Points, in no order, along strands that fork and pass close to each other.
In the rows, zero is written as 128.
Points whose rows are less than 198 apart are linked; no others are. Some points are linked to none.
<1029>: [136 126 122 119 144  98  91 133 126 116 145 138  89 145 210 112 136 123
 149  90  87 114  97 120 128 103 102 128 117 136 137 109 101 171 202  71
 159 103 106 191 147 156 168 121  92 152 177 110 185 145 165 161 105 124
 109 145]
<1022>: [163 129 129 117  98 148 101 159 141 105 111  83 125 120 158 123 113  81
  84 111  74 135 159 179 126  62 137 103  95 233 135 170 159  85 139 122
 154  70 134 119 145 145 186  93  98  99 127 156 126 165 109 149 133 120
 140 161]
<701>: [136 132 115 126  91 138 118 147 153 129 128 148 128 113 169  93 176  79
 123  90 154  88 151 160 106  85  82 119 135 174 109 166 135  97 143  83
 152 139 109 162 140 191 194 125 145 169 159 129 209 140 114 151 103 128
 120 149]
<1239>: [107 130 134 131 147 101 113 105  63 165 137  76 164 135 135 144 150 139
 102 135 102 112  98  87 165 117 102  88 166  62 144  96 137 128 135  99
 166 186  77 204 164 117 133 161 139 143  99 109 155 162 165 103 101 120
 114  92]
<266>: [167 106 161 193 191 120 160 134 163 155  67 138 144 122 159  85  96 119
 108 116 156 170 112 139  96 149 187 143 105 149 139 176 109  90 122 153
 160 163 114 137  91 116  90 109 108 160 135 105  70  92  87  98 116 143
  67  96]
<495>: [127 116 138 153 102  86 112  94  83 103 184 111 125 143 155 134 163 181
 149 185  87 134 108  81 180 138  86 140 136 144 116  52  96 180 126 157
 119 136 137 169 102 126 122 151 123  98 117 114 129 116 164 145 125 153
 134 131]
<1174>: [136 107 101  54 106 160 117 163 129 145  80 172  79 121 135 141 102 102
 121 124 148 195 126  98 139  85 101 124 109 199 135 172 139 109 131 113
 158 123 120  89 133 183 199 121 124 155 171 175 122 153 135 121 114 152
 144 135]
<771>: [122 150 121  96  75 134 141 131 102 132 113 106 167 126  66 156 164 177
 140 165 166 141 144 155 183 125 116  77 128  91 121 174 127 144 141 127
 140 172 136 154 127  87 124 125 160 103 132 184 159 117 130 102 103 141
 158 139]
<1157>: [130 114 102  83 132 192 162 117 117 167  56 159 152 150 112 158 123 100
 116 143 155 140 126 130 105 119 146 116 120 122 140 140 122  96  69  99
  96  93 151  79 160 106 149 110 109 104 129 170 111 195  88 115 139 120
 155 128]
<1073>: [129 175  94 152 153 156 165 149 170 127  90 157 156 104 115 165  80  94
 110 113 140 159 138  87 110 138 129 143 128 132 111 105 125 125  24 111
 100 163 131  67 117 130 139 121 142 144 147 124 109 149  91  75 125 130
 118 126]
<590>: [102 131 172 177 105 108  94 122 124 132 176 109 155 131  78  88 154 155
 149 121 195 113 144 150 161 161 121 154 159  95 111 111  85 113 132 136
 128 173 100 219 132 139  97 111 181 138  92 102 181 112 110 159 102 147
 122  96]
<151>: [113 127 146 119 193 104 104 116 134 150 154 141 117  82 150 127 118 139
  99 129  87 123  86  98 136 114 129 145 164 100  98 132 147 157 110 119
 140 165  91 104 124 140 122 205 125 138 149 140 105  85 148 122 149 141
 159 139]
<855>: [112 116 190 172 166  96 134 121 153 148 151 130 121 133  66  95  74 106
 157  73 165 107 146 174  96 194 185 187 147 101 126 130 121 115 145 174
 121 136 139 106 114 138  60 146 133 139 119  91 115  82 141 128 142 127
 106 105]
<935>: [155 110 140 149 146 138 152 156 155 129 128  94 106 154 136 153  88 130
 107 100  79 133 102 131 113 108 128 117 108 143 133 114 124 125 141 123
 151  87 173  77 154  98 155 130 113 124 117 116 122 159 118 136 138 101
  75 128]
<525>: [100 142 117 158 134 139 141 149 196  89 103 169 118 146 138 117 159  71
  99  88 141  83 154 130  86 108 129 159 163 177 143 115 137 101  75 117
  98 123 147  94 108 168 131 120 143 149  88 118 167 160  84 164 122  73
  94 155]
<54>: [ 76 153 104 135 120 155  90 124 154 134 137 148 130  89 104 113 152 114
 134  81 166 144 121 120 102 137 115 141 116 101 115 120 100 144 116 117
 142 189 100 105 120 130 145 132 174 156 156 104 155 120 133  95 148 106
 114 111]
<610>: [110 129 117 132 169 146  89 145 168 107 150 130 125 137 145  83 121  81
 153  77 158  82 144 111  97 137 130 164 134 158  91  82 170 141 177  94
 115  99 131 136 140 195 123 119 129 110 110 113 176 122 144 184 137 115
 145 162]
<634>: [154  85 151 137 161 119 104  85  98 136  69 114 128 109 201  98 136 143
 110 116 115 191 135 194  98  89 199 104 111 157 132 226 125 101 143 125
 164 128  79 160 124 119 121 116  95 130 133 151 101 108 109 121 130 129
 184 119]
<1050>: [116 143 146 148 198 108 115 133  86 165 181  94 142 139 104 126  88 137
 142 130 129 156  82 108 147 205 134 148 131  31 137  67 159 133  86 144
 134 164  61 169 136 111  74 149 144 155 126 109  91 103 138  57 130 189
 172  98]
<361>: [ 87 168  75  60 125 172  91  93 183  97 149 162 131  78 102 120 164  96
 120 120 164 115 168 102 114 131 130 166 115 149 112  92 172 144 119 136
 103 117 128  56 128 115 120 136 154 105 146 152 121 104 142 122 181 109
 162 112]
<866>: [142 139  97 113 109 147 131 180 136 108 130 130  71 148 197 121 146 122
 136  99  88 105 112 126 108 117  86 125  99 148 128 102 112 154 171  66
 151  89 130 156 150 134 188 116  75 164 165 113 180 184 145 160 113 101
  93 155]
<55>: [130 124 118 135  50 107 135 125  85 128 130 118  81 143 131 158 153 155
 126 143  90 149 124 135 173  89 110  88  84 144 163 143  87 133 159 142
 162 134 156 106 113  98 185 132 102 152 169 160 135 139 158  97 107 102
  55 129]
<1163>: [110 142 125 107 165 113 131 166 200 122 127 226  76  87 162 122  99 108
 129 120 128 131 131  97 102 136  98 190 131 122  94 139 150 150 130 113
 124 142 132  78 113 160 120 147 146 162 197 109 117  76 133 147 140 138
 115 149]
<1078>: [148 109 146 102 187 170  98  95 101 166  84  95 153 111 167  96 137 112
 139 117 155 152  97 157 114 132 154 108 123  97 127 156 133 121 165  77
 150  93  76 159 173 114 110 106 106 110 116 134 175 171 133 149 112 114
 190 132]
<1009>: [134 129  96  99 155 162  99 119  92 175  98  88 111 112 159 132 147 123
 140 130 139 194  65  65 140 148 145 126  86  81 131  84  94 166 146 118
 147 119  64 143 161  99 123 125 130 125 117 115 152 140 153  86 119 113
 135 116]
<283>: [149  61 163 154 197  82 120  90 104 110 104 106 129 128 195 114 106 147
  96 134  92 189 140 181 114 101 212 102 129 127 145 196 136 116 132 164
 162 131  92 158  98 108  96 133  87 138 120 120  63 103  90 129 142 134
 143 133]
<458>: [155 113 152 196 181 127 172 164 189 134  89 137 126 144  98 102  49 124
 123 104 152 176 134 117  88 161 171 176 129 147 129 141 123 104  99 159
 142 156 138  84 106  96  85 104 108 158 149  97  83 116 103  80 124 117
  57  93]
<520>: [164 104 145 145 190  98 148  92  99 108 120 113 123 129 168 112  90 141
 122 160 121 193 108 134 112 127 204 129 120 115 138 165 135 132 123 182
 131 105 123 116  97 111  65 133 106 118 122 120  62  76 110 138 136 110
 142 156]
<1158>: [156 152 121 154  21 136 119 111  97  93 160  90 124 127 154  78 182 155
 124 152 104  77 156 139 140  79  89  97  93 167 150  90 106 138 133 126
  74  89 149 151 113 124 175 110  56 131 127 118 159 166 145 145 132 102
 132 154]
<986>: [113 144 107 119 107 156 142 160 167 102 129 120  81 140 163 126 141 131
 138 130  67  93  99 113 128 127  97 125 101 161 129  71 131 152 121 110
 144  79 165 100 128 119 188 124  97 137 138 118 144 167 144 151 129 108
  85 141]
<423>: [ 96 130 117 137 158 166  86 123 147  95 162 111 112 137 110  82 149  76
 155  80 177  94 142 128  81 164 155 181 144 164 129  75 136 128 174 135
  88 108 128 115 131 171  99 103 115 115  83 109 145 127 131 193 157  67
 131 139]
<213>: [129 111 106 107  70 130 193 126 112 138 111 174 152 131 118 185 165 127
 143 186 152 155 158 136 137 123  83 103 129  97 107 159  90 111  85 129
  85 140 188 139 116 133 152 134 164 133 125 152 120 121  76 128 119 163
 123 131]
<47>: [124 131 149 113  79 123 108 105 152 123 159 112 147 115 148  98 175 124
 102 123 104  49 143 173 121  86  88  93 152 176 104 187 157 102 129 110
 132 114 114 167 137 174 170 134 124 131 140 128 191 133 130 180 126 152
 147 134]
<163>: [151 132 120 156 113 105 168 147 171  82 127 134 121 136 131 134 111 121
 112 148 119 115 162 144 140  89 169 125 107 174 143 130 147 108 124 180
 104  60 204  53 105 129 110  91 137  69  94 150  95 133 110 142 125 125
  99 161]
<268>: [ 93 107 135 122 199  73  80  97 113 107 160 126 132 124 179 112 153 139
 132 114  91 119  93  91 163  96 113 135 161 109 131  91 119 140 145 137
 165 161  93 143 113 152 102 179 116 150 108 109 125 101 179 176 124 107
 141 101]
<296>: [173 118 119 165 111 120 186 131 140 112 132 131 155 126 130 164 128 126
 149 177 149 118 134 136 134 139 115 135 144 127 101 128 102 111  99 146
  91 124 190 143 125 149  96 126 175 103  80 130 122 110  91 142 109 162
 125 142]
<1179>: [168 115 112 148  97 108 152 118  64 140 120  67 134 145 193 180 150 138
 142 154 135 177 122 145 165 125 124  70  96  99 147 126  71 139 166 127
 137 118 116 200 155 100 133 130 137 104 114 152 167 130 117  95  81 129
  91 125]
<281>: [123 126 126 121 195 118 105 111 131 139 131 136  80 101 180 114 127 120
 136 158 140 159  92  86  96 193 146 204 129 118 118  82 132 155 133 145
 103 114  82 128 127 160  55 134 143 138 127  92  88  58 157 149 154 101
 154 154]
<83>: [ 99 113 127 156 127 134 146 152 195 125 112 183 127 142  89 137 108  67
  93  82 163 120 181 144  94 100 156 180 148 176 131 152 161 108 107 154
 125 130 166  49 118 121 111 140 119 126  95 127 102 145  93 134 154 108
  87 124]
<904>: [ 91 165 104 136 140 137 137 138 194 105 140 198 101  90 166 132 129 116
 123 154 106  98 125 108  86 166  94 199 158 132  81  74 141 161  91 110
  79 171 123  91 105 154 104 140 176 155 150  78 105  88 144 147 140 108
 132 123]
<1097>: [120 137  87  41  89 170 108 156 104 119 111 164  81 129 102 105 118 119
 111 110 146 134 131 106 137 104  84 103 103 171 144 143 174 156 168  99
 174 110 106  99 134 172 205 140 130 144 191 152 153 152 169 109 131 151
 145 138]
<200>: [ 89 174 102 108 111 125  95 118  79 138 126  72 167 126  85 137 143 162
 113 127 111 138 113  84 176 145 106  74 130  59 159  79 146 162 158 106
 149 182  70 194 140 108 134 119 151 108 113 121 170 147 171  75 102 122
 124 107]
<137>: [ 89 125 190 179 138 100  88  89 137 109 201  90 160 131  69  95 139 139
 142 105 157  77 137 134 141 148 120 170 197 104 113  90 106 109 121 149
 123 166 108 173 108 156  91 133 170 123  93 112 171  88 144 165 106 116
 136  90]
<821>: [139 126 167 153 198 111 108 149 148 166 120 161 115  90 166  86  98 137
  97 132 116 154  81 107 103 120 159 140 147  91  93 167 151 141 109 118
 175 168  69 130 105 137 117 188 105 178 173 146  85  90 115  93 156 174
 145 118]
<580>: [104 113 133  67 143 173  79 107 125 177  68 130 136 107  95  83 130 133
 142 109 173 152 111 147 123 120 143 115 126 109 133 174 161 117 180  82
 149 101  86 128 168 108 136 119 107 115 141 161 175 155 142 151 136 100
 183 121]
<762>: [ 99 148  95 106 117 180  71  96 145  88 166 147 141 104  92  82 197  91
 146  93 202 109 177  94 104 140 139 169 126 156 135  84 135 138 137 159
  91 119 125  95 110 117 113 113 130 114  90 145 150 120 117 156 162  64
 143 137]
<813>: [143 118  88  95 145 189 164 120 107 153  92 133 158 152  96 162  96  99
 154 150 140 142 107  95 112 169 159 135 102  98 125 100 119 129 101 113
  93  76 169  85 159  74 111 103 118  92 102 147  93 155 113 107 130 123
 161 142]
<1084>: [ 96 160  97  94 127 173  98 118 183 118 159 140 136  83 124 113 158  95
  98 149 119  78 144  93 125 107 137 147 138 157  92  72 184 152 114 133
  94  93 143  63 108 152 124 126 148  87 136 153 142 108 164 117 166 153
 159 130]
<796>: [118 117 108  64  29 191 134 105  54 169  85 145 108 118  88 135 175 135
 108 150 152  95 138 170 133 137 107  58 124 153 179 180 170 135 159 100
 125 123 108 147 149 141 183 127 105 142 151 151 160 175 149 144 118 100
 129 117]
<1131>: [142 154 128 142 189 150 128 142 121 160 130  84 160 135  83 118  94 151
 123 110 143 173  88 106 140 183 154 119 114  59 121 116 149 135 100 143
 134 155  60 130 122  85 100 136 128 140 155 127  99 111 120  48 133 161
 155 118]
<483>: [123 131 130 128 115 126 101 145 176 139 135 148 132 102  84 146  77 143
 111 112 142 179 146 137 123 113 141 167 114 115 109 148 135 121 128 167
 139 190 111  65 118  85 140 141 126 130 188 133  68  85 115  55 175 147
 132 114]
<730>: [112 160  96 104 140 146 104 126  91 161 116  85 151 115 109 137 134 160
 141 122 152 201  93 104 170 150 139  96  96  54 129 108 130 162 125 125
 146 151  50 152 129  86 110 122 159 126 138 124 158 119 156  45 120 127
 152 116]
<451>: [176 116 164 151 187 100 123 164 159 164  60 186 123 103 201  82  98 124
 118 138 162 175 104 108  88 131 173 145 126 122 124 187 135 109 127 126
 169 158  84 150  89 149 113 147 103 192 168 136  91  86  76 109 127 170
 121 130]
<187>: [150 125 116  88 129 177 115 116  78 184  85  67 135 113 165 131 157 113
 120 153 117 142  88  97 118 118 132  95  96 118 115 110 129 151 149  78
 142  97  93 168 179 134 165 138 116 102 113 140 157 176 144 120 107 109
 152 129]
<561>: [105 150 104 135 117 157 119 150 185  91 114 190 128 123 139 100 177  81
 115 100 172  94 151 123  99 106  77 155 145 177 103 108 132 117  89  84
 117 137 122 120 111 187 173 134 147 172 128 128 199 156 108 157 118 110
 122 149]
<658>: [145 133 127 135 127 104 101  92  71  90 143  71 124 121 196 152 145 128
 106 134  46 140 126 147 149  97 138  84  95 162 139 129  95 143 169 130
 154  97 115 159 138 132 151 138  90 114 128 128 116 152 141 155 141 112
 126 146]
<264>: [160 106 134 107 198 149 151 151 163 148  52 153 135 173 154 101  56  97
 138 110 144 170 139 125  62 138 180 151 116 166 131 158 143 116 145 107
 120  82 119  89 136 131  91  94  64 123 144 130  78 158  92 152 156 128
 129 129]
<79>: [152  98 186 170 194  67 140 119  91 158 154  74 177 144 125 143 118 133
 121  76 124 112 109 178 137 138 140  88 146  81 169 173 112  79 148 142
 170 139 120 183 149  91 100 156 130 146 103  86 117 154 111 103 111 136
 104  86]
<457>: [125 139 123  71 120 142 135 168 185 157 105 216 116 120 110 152  87  78
  88 146 123 124 141 116  86 109 152 172 164 153  98 169 163 124  87 127
  89 105 137  59 131 152 111 128 114 137 159 166  68 112  88 132 157 154
 174 142]
<375>: [128 132 101 120  93 148 107 111 121  79 103 130 139 119 151 112 152 104
 116 100 123 115 178 185  95  75 166 105 107 194 137 182 114  99 131 132
 110  95 154 129 131 150 150  71  94 102 109 159 130 150  87 181 158  91
 149 156]
<951>: [ 95 153 115 179 142 156 177 140 160 111 150 160  98 133 127 158 101 130
 162 139 104 128 114 115  91 206  83 203 147  88  97  45 106 136  92 109
  98 171 146 119 128 129 126  98 196 132 124  73  98 112 116 114 122 138
 122 100]
<2>: [ 80  96 150 126 162  53  97  89  74 107 185 127 144 169 153 132 165 154
 158 125  92 120  99  74 183 132 111 133 159  99 149  87  99 122 138 169
 147 147 102 165 111 128  97 144 116 150 106  88 110 106 183 152 122 128
 133  94]
<464>: [118 108 120 104 120 128 126 119  95 129 150 105 167 153  84 145 136 152
 177 137 180 130 133 158 169 146 158 122 110 103 123 144 112 134 159 157
 119 113 155 138 138  80  90 108 124  81  89 151 143 119 125 137 128 130
 171 147]
<1083>: [176 106 162 178 209  70 158 121  82 104 164  96 115 151 160 111  99 155
 132 162 129 173 113 149 149 186 188 133 138  86 139 114 144 121  92 188
 144 121 119 152  88 134  63 163 116 138 100 114  92  82 134 119  85 125
 149 151]
<539>: [121 128  94 147  80 176 167 155 134  91 133 125  96 149 149 150 153 143
 151 164  67  99 118  78 140 137  74 135  96 142 131  31 124 167 105 112
 105  71 182 116 131  91 177 111 112 129 101 107 140 187 144 135 116 127
  78 129]
<292>: [171 110 156 141 171 110 130 171 151 154  79 190  87 111 201 124  83 112
 122 104 143 177 121 143 113  99 135 143 104 106 131 188 112 111 165  86
 163 139 126 151 155 165 129 131 113 176 182 119 111 106 101 139 104 177
 114 142]
<646>: [ 94 111 124 168  92 110 190 155 155 111 165 144 123 176  86 168 112 160
 186 132  91  69 122 174 124 137  71 137 164 103 124  96  99 136 112 122
 128 143 193 150 104 111 155 122 187 153 142 104 134 152 114 109 127 138
 108 110]
<967>: [147 128 133 132 147  95 136 107  86 108 193 116 137 133 141 143 133 173
 131 191  84 112  95  83 174 141 105 159 151 103  99  62 136 163 101 143
 112 137 145 148 110 119 107 166 160  88  93 146 106  87 155 134 133 177
 164 145]
<793>: [172 129 139 170 171 108 185 169 153 115 115 127  85 147 115 136  39 145
 141 132 134 176 121 111 113 205 152 159 113 120 137 121 121 126 108 163
 136 108 140  81 112  85  64 102 112 151 138 107  90  97 127 102  94 112
  63 123]
<228>: [149 108 163 123 141 121 166 119 118 180 126 132 183 129  72 128  86 151
 113 144 148 139 121 139 120 121 163 100 151  84 111 197 143 117 110 144
 141 123 135 132 133  93 100 146 111 122 131 162  70 109  82 105 138 178
 159 122]
<1010>: [159  95 157 171 122  83 171 123 119 125 161 112 147 145 100 143 109 130
 157 163 170 112 145 179  92 189 129 182 150 128 103 105 103 110 125 154
 103 109 176 169 150 163  77 112 193  90  49 107 127 120  99 160 100 180
 140 121]
<596>: [128  90 189 164 180  40 149 141 113 124 155 109 173 170  86 158  80 139
 155  72  91  95  87 153 144 117 132 134 153  92 166 150  96  85 155 153
 170 117 163 133 133 103 101 140 139 154 105 112 102 142 142 140 128 113
 104  78]
<579>: [134 106 141 108 160  92 112 146 143 129 120 173  81 123 199 121 100 112
 129 100 113 157 101 128 124  88 108 138  98  92 136 162 115 150 188  86
 175 113 123 153 144 167 151 137 117 146 194 125 146 107 139 154 105 167
 126 152]
<847>: [105 154 102 187 127 160 194 190 171 112  93 153 129 141 108 183  94 119
 134 103 108 149 129 132 110 120 101 127 124  98 114 104 116 109  60 110
 130 164 166  91 121 115 169 137 169 155 143 116 123 158  92  68 112 117
  77 115]
<166>: [149 119 145 178  85  93 148 112 168  88 155 117 122 142 158 129 129 132
 111 150  62  60 126 179 134  80 133 107 141 163 127 145 134  98 115 170
 122  73 181 109 107 140 155 118 154  92  97 124 135 134 111 156 145 120
 100 153]
<338>: [124 139 109 135  97 110 117  90 138  75 140 168  98 103 171 120 181 141
 141 165 140 151 155 104 124 118 125 144 101 165 120 138  87 148 122 163
 110 135 156 100  80 153 133 115 135 113 135 106 131  92 134 182 129  83
 126 148]
<740>: [164 113 121 132 139 114 139 150  73 114 143  57 145 162 134 150 155 157
 178 145 158 194 123 168 168 182 156 103 112 113 126 109  62 103 164 142
 135  94 137 188 155 100  78  98 132 114  75 144 155 127 101 132 102 134
 144 140]
<398>: [106 142 122 128 134 123 134 154 195  98  96 202 106 107 118 175 110 101
  74 111 141 159 196 108 143  99 131 202 142 193 161 116 175 128  64 171
  97 138 159  29 101 102 106 124 133 124 128 148  77 134 107  96 149  92
  93 141]
<1242>: [117 125 104  66  91 161 131 161 139 148  92 194  82 106 119 164 103 106
  98 181 104 169 120  96 137 103 112 136 117 167 127 169 141 110  88 125
 118 119 138  58 123 155 172 136 114 161 174 167  71 124 116 134 142 154
 154 146]
<955>: [123 114  96  91 111 117 125  88  92 145 135 183 130 102 142 149 164 169
 153 177 152 191 102 111 152 147 137 140 106  62 127 155  79 159 118 167
 118 134 108 127 110  87 109 127 133 121 158 145  97  71 112 125 143 138
 185 134]
<84>: [136 138 181 173 144  92 159 108 140 131 157 102 149 137  75 109  88 102
 139 118 180  90 155 180  89 184 179 178 162 111 109 140 130 109 127 182
 100 115 156 123 110 164  58 142 173  97  65 101 129  85 144 135 114 149
 142 125]
<735>: [108 114 181 122 173  96 115  98 102 167 143  76 195 125 120 140 147 123
 114 110 107  80 108 128 140 113 105  94 158  86 145 159 152  96 146 117
 157 159 103 184 171 134 112 146 128 130  79  92 149 159 132 157 128 132
 135  99]
<933>: [ 99 137 149 106  60 130 149  98 109 166 114 121 164 117  55 161 153 168
 101 168 134 100 153 169 153 120 107  55 140  88 146 202 160 126 130  94
 121 176 139 189 142 127 150 124 177 108 131 142 162 138 128 117 108 127
 135 117]
<262>: [140 150 135 167  50 132  95  96 140  67 173 109 117 127 137  57 194 158
 126 131 105  62 167 125 142  65 114 113 126 181 139  93 122 134 123 138
  77 108 156 101  64 141 160 127  83 123 128 135 165 112 160 149 150  96
 138 148]
<144>: [ 92 153 110  50  69 174  92 109 107 131 115 129 117 106  73 103 160 156
 107 111 137 114 143 121 151 105  95  68 121 165 142 157 177 154 172  94
 149 144  78 100 126 156 183 146 114 142 167 148 157 144 185 120 147 129
 145 110]
<58>: [143 115  95 125  84 112 150 125 102 148 118 120 101 146 172 178 153 150
 138 144 127 174 114 132 153 119 125  91  83  94 156 146  60 149 164 136
 138 139 141 155 140  95 146 138 128 128 152 133 131 125 124 106 113 124
  77 136]
<836>: [107 165 148 130  89  84  85  96 100 119 148  99 154 104 100  93 173 170
 117 100 102 105 122  89 183  51  84  87 157 114 154 137 122 118 149 138
 151 178  98 131  93 112 151 151 112 148 139 159 175 108 180 134 117  70
  98  93]
<545>: [113 117 118 148  77 130 146 128 101 131 168 101 141 176  89 145 144 159
 164 108  96  50 128 128 135 135  82 103 152 111 134  78 105 135 138 105
 117 145 157 180 136 117 157 120 137 128 124  95 156 169 139 123 129 129
  93 110]
<1213>: [134 126 164 145 183  97 132 123  73 130 187  74 142 142  97 136  92 145
 149 146 108 127  91  91 157 195 128 169 169  71 109  46 141 126  86 137
 136 155 110 161 135 124  88 154 162 122  79 127 112 112 149  93 111 181
 159 122]
<678>: [137 100 156  79 114 124  98 116  71 203  78 104 122 116 123 141 126 148
  77 129 134 169 119 166 157  81 140  74 132 132 176 220 152 114 182 102
 184 145  60 158 157 124 153 138 112 143 150 147 135 142 148 103 112 120
 134  96]
<162>: [117 137 141 138  67 144  99  91 170  90 177 145 127 118 115  89 182 137
 115 155 142  37 169 120 146  76 138 131 142 166 114  99 158 146 108 163
  90  96 161  88  77 141 123 136 128  87 116 139 156 100 156 161 164 135
 138 132]
<860>: [148 166  96 136  28 138 110 163  89  85 143  87 125 131  96 100 181 170
 150 156 143  92 157 103 189 122  80  71 106 137 132  72 110 157 137 131
 104 139 137 143 110  93 170 123  97 118 127 162 171 161 160  88 108 131
 116 140]
<734>: [167 100 170 106 119 122  98 122  90 138 107  82 132 106 177 133 112 106
  89 125  63 148 160 205 130  63 155  96 118 206 126 226 162  89 138 107
 170 100 100 157 151 145 157 117 111  96 138 164 123 130 118 136 129 134
 186 132]
<136>: [133 129 107 134 174 130  87 141 145  78 125 142 100 130 202  85 122  88
 164 103 147 133 143 114  90 139 128 151 106 137 114  92 121 149 185  79
 127 104 116 189 152 191 132  81 131 123 130  94 179 127 139 190 123 130
 130 170]
<463>: [129 117  88 109  83 113 158 138 102 152 130 155 115 128 134 200 141 157
 156 182 129 193 110 120 148 145 107  99  91  72 121 141  72 147 120 138
 109 143 154 135 134 102 132 135 134 146 166 153 110  88 122 107 115 159
 111 146]
<647>: [139 147  93 109 158 123 164 197 147  85 140 142  91 126  87 189  89 126
 156 126 165 176 154 135 134 230 143 171 103 133 126  88 114 119 106 160
 113 129 158  88 146  67  55 102 132 153 123 134 114 105 132 105 120 116
 119 141]
<790>: [131 128 154 135 125 142 115 100 155 107 127 119 156 104 144  95 155 116
 102 106 145  84 161 199  99  74 173 121 147 179  99 197 153 100 144 137
 116 115 130 127 143 166 125 108 137  88 107 139 142 113  90 196 143 124
 165 143]
<247>: [110 119 118  84  69 172 129 108 110 133 143 151 103 153 102 137 164 128
 100 162 107  80 129 133 154  98 122  89  97 161 152 141 158 128 123 144
 115  84 178  80 119 134 169 138 103 108 142 159 104 170 142 141 164 162
 140 148]
<630>: [152 122 154 176  75  99 146 108 137 116 168  94 139 121 191 127 162 129
 100 147  38  66 119 185 131  80  89  98 150 176 111 162 132  98 105 143
 128 100 134 158 122 156 173 154 151 111 119 117 164 137 121 152 130 122
 121 131]
<433>: [103 127 130 181 135 133 178 159 141 115 153 155 104 146 103 159 125 142
 186 134 137 137 124 164 111 197  84 179 133  85 110  75  69 125 110 120
 120 185 164 161 131 126 126 106 192 154 124  83 137 120 111 108 104 141
 102 105]
<397>: [ 90 110 128 129 150 112 124 119 156 120 178 129 109 138  99 136  96 136
 149 101  81  76 109 115 126 145 133 174 148 138 123  67 146 158 142 146
 111 108 165  80 124 116  92 151 123 112 130 107 102 107 171 149 154 115
 121 120]
<120>: [100 162 128 106  50 124  88  95 101 134 132 122 128 118  67 107 158 165
 101  95 118  95 143 119 158  88  85  65 143 135 171 139 146 127 151 107
 156 181  93 117  98 132 181 134 106 149 166 129 165 140 185  97 122  95
  88 103]
<299>: [ 85 143 163 144 102  97  85  82 124 104 164  96 172 134  73  75 173 156
 144  83 120  47 142  98 140  98  70 118 184 105 127  99 119  97 130 114
 111 189  95 177  91 120 132 118 131 155 115 109 162 112 159 160 125  87
 111  82]
<1065>: [ 90 127 144  48 137  96  89  99  91 192  81 138 153 102  90 120 124 148
  84 150 120 162 113 130 165  94 126  74 150  74 167 194 163 129 154  97
 172 163  56 147 138 130 125 162 123 151 132 129 115 130 164 116 128 144
 168  83]
<24>: [129 117 141 139  54 125 141 114 110 153 160 108 176 133  77 148 160 163
 115 142 126  48 150 166 127 126  67  60 163 116 138 169 122 111 130 112
 113 174 156 204 155 114 155 124 167 113 113 103 170 159 102 130 113 135
  93 109]
<1012>: [163 136 140 118 183 132 158 163 188 172  69 191 147 145 134  95  62  74
 128 126 159 113 139 101  58 155 166 156 159 147 101 171 159 130 106 110
  96 101 125  97 134 165  80 118 100 141 142 123  81 137  83 134 129 158
 139 137]
<829>: [139 117 115 154  80 152 132 141  85 117 143  71 105 166 133 130 156 159
 157 139  90  95 104  85 125 153  85 138 119 141 114  27 112 155 135 102
 106 120 157 197 161 104 173 106 151  99  89  95 145 179 131 120 114 157
  83 125]
<563>: [ 87 159  78  97 142 204 139 154 152 155  72 147 146 132 112 162 122  73
  95 115 155 117 134 124  93 138 101 121 118 131 133 120 154 115  68  82
 119 140 128  85 165 149 170 134 136 131 127 137 140 203  92  88 141 141
 143 119]
<1200>: [153 157  77 139  82 141 110 149 113  72 144 104 141 132 126 116 187 129
 174 160 164 136 159  92 174 132 117 120 104 166 126  87  88 137 118 152
 107 119 180 135 117 107 148  98 122 103  95 169 164 146 124 121 112 115
 131 160]
<261>: [148 124 131 128 120 102 137 127 130  96 162 105 142 147  89 137 108 142
 148 121 150 108 149 150 172 113 174 117 103 150 132 137 124 136 152 179
 124  92 186  89 129  89 107 119 115  61  97 162 106 123 133 142 146 128
 130 152]
<906>: [128 128 166 146 184 103 113 126 181 145 105 115 120 141 111  66  73  88
 131  86 165 127 149 134  73 167 197 179 140 156 117 159 171 122 157 178
 103 128 102  82  98 151  51 151 107 115 134 101  84  73 144 136 158 111
 126 117]
<674>: [137  98 124  63  71 169 121 117  53 203  75 121 115 126 104 164 117 140
  99 141 125 143 115 163 152 112 129  52 122 146 167 202 139 116 163  93
 156 134 110 139 159 137 184 140 108 113 151 151 112 160 145 111 126 124
 112 111]
<244>: [173 111 135 132 181 141 165 153 145 126  84 103 113 149 158 136  70 117
 111 122 104 167 129 133  91 123 161 119  93 166 134 146 125 126 147 118
 137  70 138  93 161 117 120 112  82 122 108 106  89 166 111 147 147 123
  94 140]
<971>: [148 183  98 143 182 159 167 139 156 146  96 148 128 111 128 165  67 103
 136 128 138 159 114  58  91 197 142 151 135  91 119  92 116 147  44 118
  76 145 113  90 137 117  99 107 128 147 153 117  76 119  90  84 123 132
 128 138]
<175>: [143 151  78  97 135 146 179 149 135 110 132 161 118 136  97 196  97 106
 156 157 142 148 142 100 135 185 142 152 107 116 134  88 130 138  99 144
  80  79 192  77 155  77  89 109 124  87 108 151  61 132  97 118 137 138
 145 155]

A fork is a point with three links, a tip a point with one. Leave the first point through the second and follow the links. Name the first fork or tip that comes.
<451> / <821> | <730>
<47> / <701> | <398>
<967> / <495> | <451>
<1097> / <1174> | <986>

A fork is a point with three links. Follow the links from the first point to the second and name the forks in between, in order.
<137> / <610> | <144> <986> <1029>
<1012> / <1157> | <986> <1029> <451>
<821> / <610> | <451> <1029>
<730> / <935> | <451> <1029> <986>
<299> / <433> | <144> <986> <545>
<955> / <525> | <463> <58> <464> <47>
<163> / <866> | <464> <545> <986>
<1163> / <1174> | <545> <986>
<1239> / <967> | <730>

Name the points in between on the shortest way along the links from the first point to the second, in order.
<162> / <904> | <1084> <361> <762> <423> <610> <136> <1029> <866> <986> <539> <829> <545> <646> <433> <951>
<701> / <545> | <47> <630> <166> <163> <261> <464> <771> <933> <24>
<610> / <175> | <136> <1029> <579> <292> <451> <266> <458> <793> <647>
<299> / <646> | <836> <120> <144> <1097> <1174> <1242> <457> <1012> <264> <244> <935> <986> <539> <829> <545>
